The views of a scene show one set of named points, each view turned or mirrored, shifted and resized as a whole, with a little noise and some points left out.

Scene 1
View 1
(293): [ 31  -5  26  26  13  12   7  11  -9   2  13 -26 -22  -7  16  34   8   5
  10   7   3]
(221): [ 29  -4  26  31   5  14   3   7 -14   0  16 -28 -31 -10  15  36   6 -13
   7   4   4]
(70): [  8  11   2  20  -2  12   5  22 -15   7  -1   0 -17  -5  12  18  -3  -1
   2   0  -1]
(139): [  2  15   0  19  -7  11   4  27 -14   5  -4   3 -17  -7  11  16  -2  -6
   4  -4  -1]
(102): [ 15   4  16  22   2   9   9  20  -8   0   5 -11 -17 -10  13  22   6   3
  11   2   1]
(200): [ -7  14  13  19 -13   5  14  37   2 -15  -5   2  -3 -19   7   7  10  11
  25  -6  -4]
(202): [-15  17  10  13  -7  -2  19  45  11 -13 -11  14  10 -20   4  -3  12  39
  31  -4  -8]
(10): [  1  12  10  20  -8   9   9  30  -8  -4  -2  -1 -12 -14   8  16   4   1
  15  -4   0]
(263): [  0  13  11  24 -15  10   7  28  -8 -10  -1  -4 -16 -18   8  16   7 -12
  14  -7   0]
(307): [ 26   0  18  26  11  12   5  12 -13   5  12 -19 -25  -4  15  31   4  -1
   6   5   3]
(297): [ 15  -2  29  19  13   3  20  27   9 -10   6 -12   0 -14  10  17  17  42
  29   5  -3]
(159): [-10  16  11  19 -16   5  11  39  -2 -11  -7   5  -5 -18   7   7   7   4
  21  -7  -3]
(277): [ 39  -6  25  37   4  22  -5  -3 -26   5  20 -37 -44  -5  18  47   1 -38
  -4   4   9]
(57): [ -3  13  11  22 -18   9   7  31  -8 -10  -3  -2 -15 -19   7  13   7 -12
  17  -9  -1]
(43): [ 11   4  23  25  -4  11   8  21  -7  -9   6 -16 -20 -16  11  22  10  -4
  16  -2   2]
(141): [  5  16 -12  13  -2  11   5  26 -17  17  -6  12 -13   2  13  13 -11   5
  -4  -1  -4]
(210): [ 10   5  28  27  -9  10   9  22  -5 -15   9 -19 -19 -21  10  24  13 -10
  20  -2   3]
(151): [ 38 -19  65  40   4  12  10   4   1 -29  29 -57 -31 -29  13  47  29 -14
  32   3   9]
(260): [ 16   7  12  20   5  10   8  21  -9   3   5  -7 -16  -5  13  21   3   9
   8   2  -2]
(209): [ 16   9   6  29 -15  19  -5  11 -28   4   6 -17 -38  -9  13  32  -4 -46
  -4  -6   6]
(41): [ -2  18 -13   7   5   5  13  36  -5  16 -12  23   1   3  10   2  -8  34
   4   1  -8]
View 2
(210): [  2 -11  -1  23 -19   0  -9 -10  19  26 -11 -11 -21  -2  19 -11  21  -2
   6  -4   9]
(70): [ -5 -18   0  10 -28  -8 -22   1  11  11  -1 -16  -8   4  -4  -2  20 -13
   5   6   4]
(159): [ 22  -9   2  18 -34   9  -5  -4   7   6   2 -16 -19   5   5 -16  10  -8
   2   9   3]
(200): [ 26  -7   2  17 -34  10  -5  -3   9  10   2 -12 -21   7   4 -20  11  -2
   2   4   0]
(307): [-17 -21   0  10 -16 -14 -25  -5  22  28  -9  -7 -11   1   5  -4  29  -3
   8 -10   8]
(102): [ -3 -15   1  11 -22  -6 -20  -4  17  22  -5  -9 -14   3   4  -8  24  -4
   5  -4   5]
(41): [ 19 -16   7  -8 -46  -3 -25  14   5  -4  17 -10  -4  20 -27 -15  15  -9
   0   4 -10]
(10): [  8 -14   0  16 -29   0 -13  -3  11  12   0 -14 -15   4   3 -10  16  -6
   3   5   4]
(43): [ -1 -14   1  19 -19  -2 -13  -9  18  24 -10 -10 -18   0  13  -9  22  -4
   6  -5   7]
(293): [-17 -18   2  10 -13 -13 -24  -7  27  33 -11  -4 -12   3   7  -8  32   3
   7 -18   6]
(209): [-29 -24 -11  26 -14 -13 -20  -9  12  16 -16 -24 -10 -12  16  13  24 -26
   9  18  18]
(202): [ 44  -2   9   9 -44  15  -3   3   8   5  13  -7 -20  16  -6 -30   8   5
  -1  -5  -7]
(141): [ -1 -21   1   2 -36 -10 -28   7   4   2   8 -17  -2   8 -15  -2  18 -18
   3  12   0]
(263): [  5 -13  -3  22 -25   1 -10  -6   9  12  -5 -17 -17  -2  11  -7  15 -12
   4  10   7]
View 3
(260): [ -7   8  15  20  -6  22  -4   9   0  25 -10  16  23  19  -4  20  -9  13
   8  30 -25]
(221): [-16  -1  12  37   6  11 -28   6   2  24  -4  12  41  29  12  28   4   6
 -18  49 -37]
(141): [  2  30  40  21 -19  37   9   4   6  40 -21  23   9  -6  -6  25 -11  18
  11  19 -18]
(277): [-18   2  21  47   5   7 -41   6   4  24  -5  15  51  24  24  37  15   1
 -33  57 -37]
(151): [-45 -34 -25  15  14 -11 -52  21 -10  -9  12   1  67  72  18  13  11  -4
 -30  72 -32]
(200): [-22   9  13 -20 -24  26   9  20 -10  15 -16  17  15  23 -12   1 -12  16
  18  25   2]
(297): [-10 -14 -15   1   4  21   8  19  -7  12   2   4  19  43 -26   3 -27  12
  28  24 -28]
(307): [ -8   2  12  36   3  16 -16   6   3  26  -6  14  33  23   4  27  -4   8
  -5  39 -36]
(43): [-20   2  11   8  -9  17 -14  13  -3  17  -8  15  32  27   1  16  -2  11
  -3  41 -16]
(202): [-14   7   4 -30 -26  33  27  23 -11  12 -14  16   3  25 -30  -8 -26  22
  41  12   4]
(102): [-11   5  13  18  -6  22  -7  12  -1  23  -9  16  26  22  -3  18  -8  12
   2  34 -25]
(159): [-22  16  21 -17 -29  29   6  19  -7  16 -19  21  17  18  -8   4  -8  19
  13  26   5]
(293): [-10  -5   3  34  10  13 -19   6   1  23  -2   9  36  30   1  25  -8   6
  -3  40 -41]
(10): [-17  14  23   2 -20  25  -1  13  -3  22 -14  19  21  17  -2  12  -6  15
   6  30  -9]
(70): [ -7  17  29  19 -14  27  -4   7   1  30 -16  21  21  10   2  23  -5  15
   1  31 -19]
(139): [-11  21  33  11 -21  28  -2   7  -1  28 -19  23  20   5   3  21  -3  17
   2  30 -10]
(263): [-23  14  24  -2 -24  23  -8  14  -5  18 -16  21  27  17   5  14   1  14
  -3  37  -4]
(57): [-26  16  25  -7 -26  22  -8  17  -6  18 -17  22  26  18   4  10   2  15
  -2  36   1]
(41): [  8  27  27   8 -18  42  28   7   3  38 -20  20  -4  -2 -25  11 -29  23
  35   6 -16]
(209): [-20  22  41  33 -17  16 -32   3   4  30 -19  24  40   6  29  35  19   8
 -33  50 -17]
View 4
(200): [ -1 -13   2  11  -6  12  10 -16   5 -35  -8  -2   2  21   1 -29 -10 -13
 -23  19  51]
(260): [ 18   5  16  21  14  14  11 -23  10 -20 -20  -9  13  16  21 -21 -12  -6
 -13  -5  23]
(139): [ 19  -2  -2  27  22  17   3 -16   4 -13 -14   0   3  17  17 -24   1  -3
 -21  13  24]
(141): [ 11   1 -12  26  39  21   9 -10   7 -12  -6   2   4  -1  19 -15   4   0
  -9   8  15]
(151): [ 58   7  76  22 -44  -5  -2 -70   6 -26 -55 -30  21  71  32 -51 -37 -19
 -46 -20  38]
(43): [ 25   0  22  22  -1  11   4 -33   4 -21 -24 -11   9  31  20 -31 -13  -9
 -26   0  33]
(297): [ -5   3  29   2 -20   9  23 -23  15 -49 -16 -20  20  15  10 -18 -30 -18
   0 -14  47]
(41): [-14  -1 -17  14  29  23  22   4  13 -30   4   0   8 -15   7  -5  -5  -5
   8   4  29]
(209): [ 55   4  12  44  31  16 -10 -37  -3   9 -31   0   3  37  34 -37   4   4
 -45  12   7]
(263): [ 20  -7   6  25   5  14   1 -23   2 -18 -16  -2   2  29  12 -32  -7  -7
 -34  16  36]
(10): [ 12  -4   4  22   8  16   6 -20   6 -23 -14  -2   4  21  13 -26  -7  -8
 -22  12  34]
(159): [  1 -12  -4  16   1  15   8 -14   2 -28  -6  -1  -2  22   0 -29  -5 -10
 -29  21  47]
(293): [ 34  14  37  23   5  11  10 -38  12 -21 -32 -20  22  24  32 -25 -21  -8
 -12 -20  19]
(277): [ 61  14  41  41  17  11  -4 -51   4   2 -44 -15  17  40  46 -36 -12   1
 -33 -16   4]
(307): [ 34  10  30  28  13  13   8 -35  11 -14 -29 -14  18  22  33 -25 -15  -5
 -14 -14  14]
(202): [-25 -13  -6   0 -11  15  19  -4   9 -48   4  -4   2   7 -12 -20 -15 -17
  -8  16  61]
(210): [ 27  -3  26  22  -8   9   5 -34   5 -22 -27 -10   9  38  17 -35 -14 -11
 -33   3  37]
(221): [ 46  12  38  31   9  10   3 -42   8 -10 -37 -17  19  33  37 -31 -16  -4
 -23 -15  14]
(57): [ 19 -10   4  24   5  13   3 -22   0 -19 -14  -1  -1  29   8 -33  -3  -6
 -37  21  37]
(70): [ 19  -3  -4  30  25  19   6 -19   3 -12 -13   0   3  16  17 -24   1  -2
 -23  12  23]
(102): [ 21   5  19  23   9  13   9 -27  10 -20 -23 -10  13  20  21 -25 -13  -7
 -16  -4  26]

Which points are out of place in each view (at most two, in the order of its rows)? Write none if all are in place.
view 1 => (277), (151)
view 2 => none
view 3 => none
view 4 => (70)
